Each row is a point on a landscape with many valleys, with its height.
A ball rolls from a point to the lowest of its 2 nearest points, and stops where none of them is lower. Distance is the straight distance between rows; heights are no part of it.
K_478: [-22,  -7, -26, -12,   7,   2, -11,  -1,   8,   5,  -1,  -1, -10,  -7,  -3,
 -15, -23,  -3,  49, -10, -26, -12, -12, -10,  -8,  -4,   4, -10,  -7,  -4,
  -3,   8,  14,   4, -25, -30,  14,  15]  height 47.2
K_318: [ -3,   2,  14,  21,   1, -17,   4,  27,  -6,  17,  15, -16,   8,   2,  -6,
 -15,   5,   1,  -5,  25,  -8,  -3, -26,  -7,   0, -25,   1, -10,  -7,  -9,
  23,   7,   8,  -4, -22,  21, -18,  -8]  height 26.0
K_129: [  7,  30,  12,   6, -16, -21, -15,  -5,   1,  13,  26, -17, -25, -13,   5,
   5,   9,  18,  15,  -3,  -4,   3, -17,  -8,  14,  21,   5,  -3,   0,  -1,
  30,  -6,  -8, -14,   0,  -9,   8,   0]  height 52.8
K_55: [  6,   2, -13,  19,  13, -11, -23,   0,  -9, -12,  14, -33, -21,   6,  -9,
  -3,   4,  11, -14,   1,  -7, -17,  -8,   3,  -9,  -8,  -3,  14,  -4,  15,
  -9, -16,   9, -13,  -6,   3,  20,  -6]  height 39.4
K_459: [  2, -22,  -3,  18,   0,  -2, -18,   9,   0, -18,   7, -16,  -4,  13,  -6,
 -12,  10,   7,  -8, -12,   8,  -2,   9,  -7, -10,   6,   0,  34,   3,   0,
   8, -17,  13,  -2,  -5,  24,  32,   2]  height 62.0
K_148: [ 15,  -4, -24, -23,   6,  26,   9, -23,   8,  -3,  -8,   2,   7,  21,  -8,
   0,   5,   4,  -5, -22,  20,   0,  -3,   2,  14, -15, -16, -10,   2,  -5,
 -12,  -4, -31,  -7,  18, -11,  10, -11]  height 38.1
K_915: [-16,   3,   0, -21, -13,   6,   0, -17,  22,   2,   2,   8,   7,   0,  14,
   4, -16,  -8,  18, -25,  -3,  -8,  14, -13,  16,  21,   7, -10,  11,   0,
 -10,   8, -34,   1,   4, -10,   3,  17]  height 40.6
K_479: [  9, -26,   7,  15,   0,   9,   8, -16,  -6, -14,  -4,   0,  18,  26,  18,
   6, -21, -24,   4,   3,  12,  -6,  20,  27,  -2,  17,  28,  12,   0,  16,
   0, -14,   9,   0,   1,   4,   0,  17]  height 64.9
K_712: [  4,  -9,  20,   8,  -6,  -6,  -6,   4,   1,  -4,  15,  -9,  -1,   8,  -2,
 -15,  24,  13,  -8, -16,  16,   7,   3, -12,  -7,   9,  -6,  25,   2,  -3,
  19, -15,   4,  -8,   0,  27,  27,   0]  height 60.5
K_622: [ -9,   3,   5,  14, -28,   6,  11,   5,  -3,   5,  -5,  11,  21, -28,  -4,
   4,   8,  13,   8,  13, -15,  30, -28, -14,  10,   8,   0,  -2,  -2, -39,
   8,  13, -15,   9,   3, -10,   4,   8]  height 42.9
K_938: [ -6,   5,   3, -18, -19,  12,   7, -19,   9,   5,  -7,   5,   0,   4,   4,
  13,  -1,  -6,   1, -18,   6,   3,   1, -13,  10,  10,  -1, -10,  10,  -9,
  -5,   2, -38,  -6,  14, -15,  10,  -1]  height 38.2
K_758: [ 15,  -9, -21, -27,  15,  29,   8, -25,  -1,  -3, -15,   5,  10,  21,  -2,
  -4,  -1,  -1,   2, -19,  27,  -1,  -1,  15,  14, -10,  -9,   1,  -1,  10,
 -22, -20, -22,   3,  21,   1,   8,  -5]  height 40.3
K_120: [ 13,   2,  -3,  -5,  13,  12,   4,  -1, -28,  -7, -22,   8,   0,   1,  25,
  -6,   5, -16,  -8,   4,  31,   7,  25,  17, -11, -11,   3,  22,  -9,  26,
 -29,   4,  29,   6,  23,  -9, -28,  -7]  height 51.4
K_94: [  6,  23,   3, -17,   5,  -3,   0,  -6,   5,   8,   5,   7,  -1,  10,  -7,
   2,   4,   5,   1, -28,   7, -11, -16,   6,   7,  13, -20,   3,  13,  -1,
   1,  -5, -14, -13,   7,  -7,  24,   2]  height 41.6
K_902: [ 10,  29,  -2,   7,  -5,   2,   9,   9,   2,   1,   2,  12,  -1,  -3,  -4,
   7,   0,   4, -18,  13, -16,  16, -20,  -7,  21, -11,  -8, -13,  10, -22,
 -19,  12, -33, -11, -24,  -4, -27, -19]  height 15.9
K_162: [ 14,  -2, -18, -23,  15,  21,   9, -18, -18,  -1, -21,  11,  12,  23,  14,
  -4,  -1, -10,   0, -12,  27,   0,  -2,  27,   6,  -7, -10,   7,   1,  23,
 -23, -16,  -1,  -7,  27,  -1,  -3,  -3]  height 43.0
K_855: [ 18,  -9,  31,  11,   4,  -5,   4, -18,   1,  -6,  11,   0,  -2,  32,  13,
  -2,  -8, -12, -19,   1,   5,  -1,   0,  17,   6,  26,  24,  14,  -2,  14,
   9, -20,  -4, -13,  -2,  16,   5,  -4]  height 51.5
K_884: [-21,  -3, -10,  -3,  -1,  -8, -16,  -1,   3,  15,   7,   2,  -3,  -3,  -5,
 -18, -16,   1,  30,  -2, -25, -12, -23,  -4, -13, -14,   4, -11,   6, -11,
  15,  -3,   4,   0, -18, -35,   9,   4]  height 48.4
K_429: [ 14,  13,   9,   7,   8,  -1, -14, -14,  45, -13,  25,  -2, -14, -16, -16,
 -15,  -6,   3,  12, -13, -11, -14,  16,   1,   8,  26,   8,   5,  21,  -1,
  27,  -6,   4, -17,  -4,   8,   2,  28]  height 50.7
K_586: [ 18,   6,   6,  -7,  19,   3,  -6,  -3,  48, -10,  18,   5, -13, -19, -35,
  -9, -12,   1,  20,  -9,   5, -13,  12,  13,  15,  24,  -9,   2,  19,   8,
  27, -11,  13,  -9,  -7,  10,   8,  16]  height 48.5
K_839: [ 13,  11, -16,  -9,   4,  20,   2,   6, -20,   0, -17,   0,  -7,   1,  28,
  -4,   5, -13,  -6,   5,  19,  -7,  14,  22,  -6, -17, -18,  14,  -2,  29,
 -38,   7,  15,   9,  27, -12, -30,   0]  height 48.6
K_237: [ 10,  -8,  10,  -3,  14,   2,  -8,   6, -18,  -7,  -5, -11,  15,  29,   6,
 -16,   5,  15, -22, -14,  19,   3,   9,   7, -28,  -6, -16,  20,   6,  20,
 -11, -10,  17,   5,   4,  18,   0,  -7]  height 44.8
K_225: [  0,   0,   8,  27,  -1, -25,  -6,   2,  -9,   8,  26, -27,   0,  -8,  -9,
 -17,  11,   7, -11,  26,  -6,  -4, -25, -13,   2, -30,   0,  -4, -16,  -7,
  18,   1,   2, -11, -19,   7,  -7,  -6]  height 32.1
K_50: [-11,  -4,   1,  23, -13, -12,   0,  13,  -1,  -2,  11,   3,  13, -22, -14,
  -5,   8,   5,   6,  13, -15,   2, -22,  -3,  -2,  -7,  -4,   6,   2, -15,
  11,  14,   3,   3, -16, -14,  18,   7]  height 42.8
K_366: [ -5,  -9,  -4,  -1,   5,  22,  27,  16,  -8,  -4, -16,   9,  -6,   7,   7,
  13,  -4,  -4, -10,  26,   0,  -1,  12,  -3,   9, -28,   3, -28,  -5, -24,
  -7,   7, -15,  -3, -22,  10, -43, -21]  height 28.9
K_527: [ -6,  -4, -16,  20,  -3,  -7,  13,  18,   9, -15,  -6,  11,  13,   4, -23,
  13,   7,  -3, -26,   9,  -4,  19,   4, -27,   2,  -4, -10,   4,  -4, -15,
 -12,  21,  -8,   0, -28,  24, -11,  -3]  height 26.5
K_900: [ -9,   1,  16,   8,   2,  -7,  13,  28, -10,  20,   0,  -9,  10,   0,   6,
  -8,   2,  -2, -12,  21,  -7,  -6, -18,   3,  -4, -24,  -9, -19,   1,  -6,
  12,  15,   4,  10, -17,  19, -24, -11]  height 17.3
K_452: [-11,  -3,  -5,  10,  11, -12, -33, -19,  29, -16,  14,  -6, -27, -19, -18,
   4,   4,   9,  26,  11, -25, -22,   0, -10,  10,  18,  17,   1, -15,  -9,
  14,  -1,   7, -20, -16,  -4,  15,  20]  height 48.1
K_634: [-10,  -6, -15, -21,  -9,   9,  -4,   0,  -9,  15,  -8,  13,   0,  -4,  10,
 -15, -16,  -9,  14,   9, -11, -11,  -7,   5,  -5, -33, -18, -25,   6,   5,
  -7,   5,   3,   4,  10, -38, -25,  -6]  height 37.4
K_481: [-11,   4,  -5,  12,  -3, -13, -17,   3,   2,   5,  13,   3,   6, -13, -21,
 -11,  -8,   5,  21,  14, -23,  -1, -26,  -8,  -4, -16,   4,  -4,   3, -14,
  17,   8,   7,  -7, -22, -28,  11,   1]  height 45.7
K_352: [-17, -14, -16, -14,   1,  15,  -8,   5,  -2,  14,  -4,  -5, -10,  -6,  18,
 -15, -22,  -5,  33,   2,  -7, -16, -11,   9, -12, -21,  -2, -12,   4,  18,
  -5,  -2,  12,  10,  13, -34,  -7,   5]  height 41.9
K_916: [  1, -21,  28,   8,  16,   3,   7, -13, -32, -10, -23,  12,  12,   2,  19,
  11,  -4, -23,  -3,   4,  17,  10,  23,   6, -23,  16,  40,  10, -18,  18,
   9, -12,  18,  -2, -10,   7,  -4,  -6]  height 57.7
K_45: [ 10,  11, -15, -22,  21,   7,   1,  -3,  15,  -1,   2,   3,   0,   6, -26,
  -2,  -4,   5,  12, -18,  12, -10, -11,   9,  11,  10, -29,   9,   3,   1,
  -9, -15,  -3,  -5,   5,  -1,  26,   1]  height 43.9
K_564: [ -6,   0,  23, -19,  19,   2,  -3,  13, -10,   0, -19,   3,  16,   4,  18,
  10,  10,   4, -32,   1,   8,   0,  30,  -5, -19, -11,   5, -17,  -4,   7,
 -25,  14,  10,  15,   6,  26, -37,  -8]  height 42.4
K_19: [  9,   1, -20,  -7,   9,  -6,  -5,   4,  23, -12,   3,  -4, -16,   4, -52,
  -4, -11,   2,  25,  -6,   4,   0,  12,   8,   4,  14,  -5,  27,  -5,   7,
   6,  -3,  21,   6,   3,  13,  36,   8]  height 48.3
K_278: [  0,  16,  11,   5, -15, -25, -17,  -7,   6,  26,  24,  -9, -20,  -7,  10,
   0,  -6,  17,  26,   5, -10,   5, -27,  -8,  11,  20,  15,  -8,  -5,  -6,
  30, -10, -12,   4,   3, -16,   3, -11]  height 50.8
K_369: [  2,  29,   4,   2,  -2, -15,   0,  11,  -9,   9,   8,   2,   5,  -3,  -7,
   3,   2,   5, -18,   7, -15,   2, -25,  -1,  12, -10, -19, -14,   8, -12,
 -13,  14, -12, -10, -20, -13,  -7,  -4]  height 17.8
K_42: [ -7,  24,  -8,  16, -15, -10,   2,   2,   5,  -8,   7,  16,   4, -23, -27,
   5,  11,  -3,  -9,  11, -19,  36,  -8, -16,  11,   7, -13,   1,   8, -18,
  -4,  11,  -9, -14, -15, -11,   5,   6]  height 15.3
K_757: [ 14,  -2,  29,   8,  -1,  -5,  -4, -13,  20,  -7,  25,  -6, -11,  19,  12,
  -6,  -5, -10, -12,  -5,  -1,  -8,  -4,  15,  18,  28,  23,  15,   9,   6,
  13, -20, -11, -11,   4,  15,   7,   5]  height 52.9
K_731: [ -3,  10,   0,  -2, -16, -24, -10,  -8,   0,  31,  12,  -3,  -5,  -4,   8,
  -3, -11,  16,  32,   0, -18,  14, -35, -14,   5,  13,  14,  -8,   6, -18,
  38,  -4,  -6,  15,  11, -17,  -5, -14]  height 48.2
K_465: [-18,   2,  -3,   1,   0,  -8, -10,  -1,  28,   0,  11,   8,  -5, -18,   2,
  -7, -16,   5,  38, -10, -16, -18,  -1,  -7,  -1,  27,   9,  -6,  -3, -14,
  16,  10,  -6,   1, -22, -18,  12,  29]  height 44.9
K_722: [  2, -13,  17,   5,  14,   0,  13, -12, -32, -10, -23,  16,   5,   6,  22,
   8,  -5, -27,  -2,   2,  23,   5,  19,  19, -12,   8,  27,   7, -12,  28,
  -4,  -9,  15,  -7,   1,  -9,  -8, -14]  height 56.1
K_365: [ 12, -17, -17,  -9,  -4,  22,  11, -17, -19,  -7, -15,   2,  -4,  -2,  14,
  10,  10,  -9, -24,  -2,  15,  -1,  29,  -3,  -2, -35,   6, -16,  -1,   7,
 -28,   4,  -9,   7,  16,  -4, -18,  -2]  height 29.3
K_794: [  8,  -7, -10, -14, -11,  23,  16, -20,  -3,  -5,  -8,  -1,   7,  11,  -3,
   7,   8,  -2, -15, -16,  11,   4,   9, -12,   3, -15,  -2,  -6,   9,  -9,
 -14,   4, -32,  -5,  13, -11,  13,  -7]  height 35.6
K_701: [ -5,   2,  -3, -12, -23, -13,   5,  -6,  -6,  32, -11,  17,  12,  -4,  10,
   0, -21,   7,  28,   4, -19,  17, -29, -12,   7,   7,  14,  -8,   8, -21,
  25,   4,  -6,  25,  21, -17,  -7, -15]  height 44.2
K_819: [ -1, -10,  -1, -19,   8,   7,  16,  -6, -14,  13, -11,  26,  -2, -29,   8,
   0,   5, -19, -19,  21,  14,  -4,  26,  10,  -3, -35,   9, -22, -22,   0,
 -16,  11,   9,  10,  23,  -2, -40, -18]  height 14.4
K_131: [ 10, -15,  27,   1,  15,  -1,  -6,  -4, -24, -14,  -6,  -4,   9,  38,  13,
 -13,   6,   8, -20, -13,  16,  14,  12,   5, -27,   6,   9,  20,  -1,  14,
   2, -17,  20,  -3,   3,  15,   1, -13]  height 47.6
K_356: [  5,  26,   5,   9, -12, -14, -15,  -6,  15,   0,  24, -12, -22, -21, -12,
  10,  13,  15,  21,   0,  -7,   3,  -2, -12,  16,  23,   1,  -1,  -1,   2,
  36,  -7,  -2, -28,  -3,  -4,  10,  12]  height 54.4
K_31: [ 19,  10, -36, -19,   8,  25,   6,  -8, -16,  -3, -16,   3,   3,  13,  16,
  -5,   7,  -2,  -6, -11,  12,  -4,   1,  23,  -1, -18, -25,   9,   2,  26,
 -31,  -4,   2,  -1,  30,  -1, -11,   4]  height 45.5
K_509: [ -5,   7, -17,  24, -14, -14,   7,  10,  12, -16,   8,  12,  14,  -6, -28,
   9,  13,  -9, -20,  13, -11,  27,  -2, -17,  10,   1, -13,   6,   4, -17,
 -15,  18,  -7,  -6, -25,   8,   2,   4]  height 21.8
K_85: [ -5,  -5,  -5, -22,  -9,   6,  11,   5,  -9,  17, -11,  19,   6,  -7,   9,
  -9,  -8, -13,  -4,  20,  -2, -15,   0,  15,   1, -35, -15, -29,   3,   4,
  -5,  12,   3,   5,  19, -24, -37,  -9]  height 32.5
K_549: [-20,  -1,   4,  -9,  -7,  -3,  -8,  -2,  20,   4,   5,   6,   1,  -6,  13,
  -2, -19,  -2,  30, -15,  -9, -17,   2,  -3,   9,  19,   8, -10,   7,  -4,
  -1,   2, -20,   7,  -7, -17,  14,  16]  height 42.7
K_380: [ -7, -16,   3,  12,   9,   8, -15,  -6,  -1,  -8,   8, -18, -22,  13,   9,
   1, -15,  -2,  12,   0, -11, -20, -10,  21,  -6,   5,   9,   4,   7,  13,
  -5, -24,  -4,  -3,   3, -13,   8,   4]  height 43.5
K_289: [  5,  10,   0,   5,   0,  16,  19,  15,  -2,   1,  -6,  14,  -7,   6,   1,
  10,  -5,  -1, -12,  22, -13,   5, -11,  -3,  18, -26,  -2, -20,   5, -24,
 -16,   6, -32, -10, -23,   6, -35, -21]  height 22.3
K_760: [  5, -10,  11,   7,  20,   7,   2,  -5, -32, -10, -20,   4,  -2,   6,  24,
  -5,   2, -17,  -9,   9,  25,  13,  21,  12, -21,  -5,  18,  20,  -9,  22,
 -15,  -5,  32,   4,  11, -15, -21, -17]  height 53.8
K_716: [ -9, -14,   8,  17,   2,   1,   1,   8, -17,   0,  -5, -14,   1,   2,  10,
  -8,   3,   0, -12,   0,   4, -10,  -2,  12, -19,  -9,  -6,   8,  10,  11,
 -11,   0,   8,  12,   1,  -7,  11,  -3]  height 47.7
K_677: [-12,  -3,  12,   9, -24,   1,  10,   6,  -9,  11,  -3,   2,  15, -19,   1,
   3,  11,   8,  -5,   7,  -9,   6, -18, -12,   3,   0,  -2,   1,   0, -24,
   4,  16, -11,  13,  -1,  -6,  19,   5]  height 39.0
K_822: [-12,  -1,  10, -26,  22,  10,   6,  11,  -6,  -2, -22,   9,   3,   4,  17,
  18,  11,  -2, -23,   9,  11,  -3,  43,  -7, -12, -17,  12, -29, -17,  -5,
 -17,  10,   4,  12,   1,  23, -44, -11]  height 40.2
K_576: [ 12,  30, -17,   4,   8, -17,  -9,  12, -10,   0,   6,   4,   6,   6,  -9,
   3,   0,   2, -10,  -1, -16,  -8, -18,   4,   9, -16, -26,  -7,   5,   3,
 -22,  16,  -2, -14, -20, -13,  -2,  -4]  height 11.8
K_259: [ -7,  -3,   6,   7,   6,   1,  -7,   5, -14,   0,   1, -10, -15,   8,  15,
  -3,  -3,   0,   3,  -5,  -5, -19, -13,  18, -10,  -4,   1,  -1,  10,  17,
  -7,  -8,  -1,   1,   8, -20,  15,  -6]  height 45.3
K_516: [  6,   8,  10,   2, -24, -13,   4,  -8,  21,  19,   4,   6,   4, -16,  23,
  19, -12,  12,  17,  -8, -10,  13,  -6,  -4,  15,  44,  12,  -4,   0,  -1,
  15,   8, -17,  25,  25,  -2,  -1,  -2]  height 35.9
K_920: [  0, -27,   3,  20,   0,   9, -13,   2,  -9, -22,   0, -20,  -6,  21,  11,
  -4,   0,  -2,  -5,  -2,   5,  -4,   5,  11, -12,  12,  10,  31,   2,   6,
   0, -25,  13,  -2,  -5,  16,  21,   9]  height 63.0
K_457: [ -2,  -5, -16,  -1,  -2,  -2,  11,  18,   3,  -6, -11,  -4,  16,  11, -12,
  12,  -1,   1, -32,  -2,   4,   1,   9, -26,  -9, -11, -21,   0,   1,  -4,
 -20,  14,  -4,   6, -19,  21, -10,  -3]  height 31.7
K_490: [  8,  23,   2,   2,  -9,  -8,  -1,   1,  22,   0,  14,  -7, -12, -24, -25,
   6,  21,   9,  11,  -5,   6,  11,   6,  -5,   9,  22,  -4,  -3,   4,  10,
  45, -11,   9, -31,   2,  12,  22,  17]  height 56.3
K_137: [  2,  32,   0, -10, -23,  -4,   3,  -7,   5,   8,   5,   1, -12, -13,  -6,
  18,   1,   9,   4, -13,  -4,  28, -10, -11,  13,  35, -13,  -8,  10, -13,
  16,  -5, -21,  -7,  11,  -6,   6,   4]  height 26.9
K_317: [ -2,  -7,  -5, -20,  -5,   4,  20,   0,  -5,  18,  -9,  28,  -2, -20,   4,
  -9,  -4, -28,  -5,  21,   6, -11,  19,  10,  -4, -35,  -4, -18,  -6,  -6,
   1,  12,  14,   7,  33,  -9, -44, -13]  height 24.7
K_735: [ -2,  -6,   9,  -5, -20, -15,   7,  -8,   6,  28,  -8,  12,  14, -12,  19,
  13, -18,  11,  27,   4, -12,   4, -18,  -5,   8,  21,  29,  -4,  -6,  -6,
  18,   8, -15,  28,  25,  -3,   4, -15]  height 40.0
K_696: [  9, -29,   3,  22,  -3,  15,  -9,  -6,   3, -29,  -1, -14,   2,  31,  12,
   3, -11, -13,  -5,   9,   0, -10,   8,  22,   4,  19,  21,  23,  -3,   1,
   2, -25,  12,  -3,  -4,  18,   9,  25]  height 63.9
K_974: [ 13, -12, -11, -11,   9,  15,   6, -18, -23,  -5, -14,  19, -13, -22,  18,
   4,  15, -15, -22,   0,  19,   1,  33,   6,   1, -34,  13, -19, -14,  14,
 -26,   6,  -5,   5,  22,  -5, -23,  -9]  height 24.8
K_512: [ -3,  -3, -19,  10,   2,  -9, -12,   5,  13, -19,   2,  -1,  -6,  -3, -33,
   6,   0,   1,  20, -11, -14,  -3,  12,  -3,  -3,  14,  -5,  15,   1,  -3,
   5,   6,  14,  -2,   0,  -5,  41,  20]  height 50.1
K_308: [ -3,  33,  -7,  -4, -11,  -7,  -3,  -7,   6,  -4,   7,  12,  -7, -18, -24,
  11,   4,   1,  -4,  -7, -12,  23, -12, -16,   9,  18, -16,  -6,   7, -14,
   6,   2, -14, -19,  -6, -17,  12,   7]  height 21.6
K_956: [-19, -10, -20,  -5,   7,  15, -11,   2,   3,  -2,   2, -14, -22,  -3,   7,
  -7, -29,   0,  50, -10, -18, -17,  -9,   3, -14,  -5,   6,   0,   1,  16,
 -13,  -2,   9,  10,  -8, -25,   6,  20]  height 45.0
K_513: [  6,   2,   9,   5,  -4,  -7,  -3,   7,  26,  -1,  17,  -9,  -9,  -9, -20,
  -9,  20,   6,   8,  -8,  19,   6,   3,  -4,   4,  19, -11,  18,   0,   3,
  33, -18,   7, -20,   0,  24,  29,   5]  height 58.5
K_692: [ 10,   3, -31,  -5,   5,  -9,   4,  14,   7,  -7,  -5,  -5,  17,  14, -33,
  -4,  -7,  10, -22,  -6,   6,   5,  -2, -15, -10, -10, -27,  14,  -7,   7,
 -17,   4,  11,   8, -10,  21,   9,  -4]  height 36.9
K_407: [ 15,  30, -32,   9,  14, -26,  -7,  11,   1,   1,   8,  12,   7,  15, -33,
  12,   1,  -4,  -6,   2, -14,   3,  -6,   3,  11, -11, -22,   0,  -3,   9,
 -25,  18,   4, -14, -25,  -1,  -7,  -1]  height 5.1
K_389: [  9,   5,  -9, -14,  19,   3,   0,   3,  30,  -3,  10,   0,  -7,  -3, -32,
  -4, -12,   1,  22, -14,  12, -10,   2,  12,  14,  23, -19,  14,  10,   2,
   9, -13,   3,  -6,   1,   7,  25,   9]  height 45.9
K_71: [ 13,  -3,   1, -13,  16,   7,  13, -12, -16,  -2,  -8,  14,  12,  32,  10,
   0, -12, -15,   4, -14,  28,  -2,  -1,  30,   6,  14,   2,   9,   5,  26,
 -10, -16,   0,  -8,  16,   2,   3,   0]  height 45.1
K_285: [ -7,  -5,  -5, -13,  14,  19,  16,  15,  -9,  -1, -21,   2,  -7,   6,  18,
  17,   9,  -2, -16,  16,  16,  -5,  38,  -1,   2, -24,   1, -30, -19, -11,
 -13,   8,  -4,   7, -10,  11, -45, -15]  height 35.4
K_609: [-10, -15,  13,   5,  -2,   5,   5,   2, -23,   1, -18,  -5,  11,  -3,  15,
  -2,   7,  -3, -16,   1,   9,  -4,  15,   7, -18, -14,   0,   2,   5,  14,
 -24,   4,  11,  17,  12,   2,  -1,  -5]  height 50.0
K_413: [-21, -18,  21,  -6,  14,   1,  -3,  31,   0,   3, -12,  -8,  13,   4,  18,
   4,   8,   8, -14,  11,  13,  -6,  19,  -2, -26, -14,   8, -10, -10,   7,
  -4,  16,  25,  25,  -3,  25, -39,  -9]  height 36.6
K_691: [  0,  -7, -14,  20,   8,   2, -29,   0,  -7, -16,   5, -32, -31,  -1,  -9,
  -2,  -5,   4,   3,  14, -13, -13, -17,  13, -12,  -5,   5,  17,  -2,  16,
 -14, -25,  12,  -3,  -2,  -3,  13,   5]  height 41.4
K_37: [ -3, -13, -15,  -8, -13,  20,  10, -13, -13,  -5, -15,  -2,   4,  -1,   7,
   9,   2,  -8, -12,  -6,   1,  -6,  15,  -7,   5, -25,  -5, -13,   8,  -2,
 -26,   6, -20,   4,  10, -18,   2,   0]  height 33.0
K_968: [ 16,   9,  22,  10,  -8,  -3, -10, -14,  34,  -9,  28,  -5,  -7,  -2,   4,
 -10,  -3,  -7,  -2,  -8,  -7,  -5,   6,  10,  13,  28,  22,  12,  17,  -4,
  21, -14,  -5,  -9,   2,  14,   5,  16]  height 52.7
K_587: [-13,  -6,  26,  -2, -11,   1,  16,  10, -14,  14,  -6,  -6,  25,  -8,  14,
   3,  19,  14, -24,   5,  -9,  14,   1, -19,  -2,  -7,  10,  -7,  -8, -12,
  -8,  21,   6,  29,  -1,  23,  -7,  -4]  height 26.2
K_116: [  9, -16,  39,   1,   6,  -2,  -1, -13, -14, -10,   2,   0,   3,  38,  14,
  -4,   9,  -1, -15,  -5,  11,  14,   4,  -4, -15,  17,  19,  19,  -8,  11,
  16, -22,   7,  -8,  -1,  23,   6, -11]  height 49.6
K_639: [-22,  -6,  21,  -8,  16,   0,   8,  33,  -4,  16,  -9,  -9,   9,  10,  11,
  -2,   9,  -2, -10,  25,   5,  -6,   3,  -2, -15, -17,  -1, -24, -10,  -5,
  20,  16,  21,  14,  -9,  30, -36, -11]  height 28.8
K_393: [ -8,  -5,  25, -10,  -3,   3,  26,   2, -20,  25, -22,   2,  20, -18,  10,
   1,   4,   2, -20,  17,  -7,   6,   2,  -7,  -7, -22,  23, -19, -11,  -8,
  -9,  21,   9,  27,   9,  18, -15, -17]  height 15.8
K_195: [  9,  -2, -11,  -7,   8,  -4,   0,  12,  -5,  -3,  -1,  -9,  14,  15, -19,
 -15,   0,  18, -19, -17,  17,   0,   1,  -2, -18,  -4, -30,  23,   4,   7,
 -12, -11,  12,   6,  -3,  20,  15,  -8]  height 40.9
K_205: [  1,   4,   3,  25,   0, -21, -17,   2,  -6,  -6,  24, -24, -10,  -7,  -8,
  -9,  20,  12, -14,   9,  -7, -10,  -9,  -8,   1, -13,  -4,   8,  -7,   3,
   8,   0,   6, -13, -14,   1,  18,  -7]  height 36.5
K_641: [ -8,   0,  17,  12, -23,  -3,  14,  11,  -9,   6,   1,  -6,  20, -16,   4,
   4,  24,  15, -15,   1,  -6,  23,  -2, -28,   2,   5,  -8,   9, -11, -27,
   6,  21,   4,  13,   0,  19,   7,   9]  height 33.8
K_891: [  5,  15,  10,   9, -31,  -5,   6,   2,  16,  13,   9,   1,  -4, -20,  12,
  20,   2,   7,  11, -12,  -2,  19,  -5,  -6,  11,  42,  -2,  -4,   3,  -7,
  24,   1, -13,   7,  20,   9,  10,  10]  height 31.9
K_178: [-10,  -6, -27,  -2,  -6,   1,   1,   2,  23, -19,  -6,   6,   2,  -6, -37,
  14,   2,  -8,   3, -12,  -7,   9,   9,  -7,   0,  16, -18,   8,   2, -16,
   3,   7,  -5,  -1,   4,  -4,  36,  18]  height 51.6
K_311: [-11,   2,  -7,  12,   6, -12, -20,  -9,  33, -10,  12,   5, -19, -18, -12,
   0,  -2,   9,  37,   0, -18, -12,   2,  -8,   1,  24,  14,  -4,  -7, -15,
  25,   8,   3,  -9, -24, -12,  15,  27]  height 46.7

Two balls start at each pair of points below. Name the first point that both come to, or write never.
K_490 / K_757: K_42
K_758 / K_915: K_794
K_822 / K_131: never
K_465 / K_735: never
K_478 / K_311: K_819
K_696 / K_237: K_42

Where does a ball stop that starts at each point below?
K_452: K_819
K_71: K_819
K_701: K_42
K_716: K_900
K_195: K_42
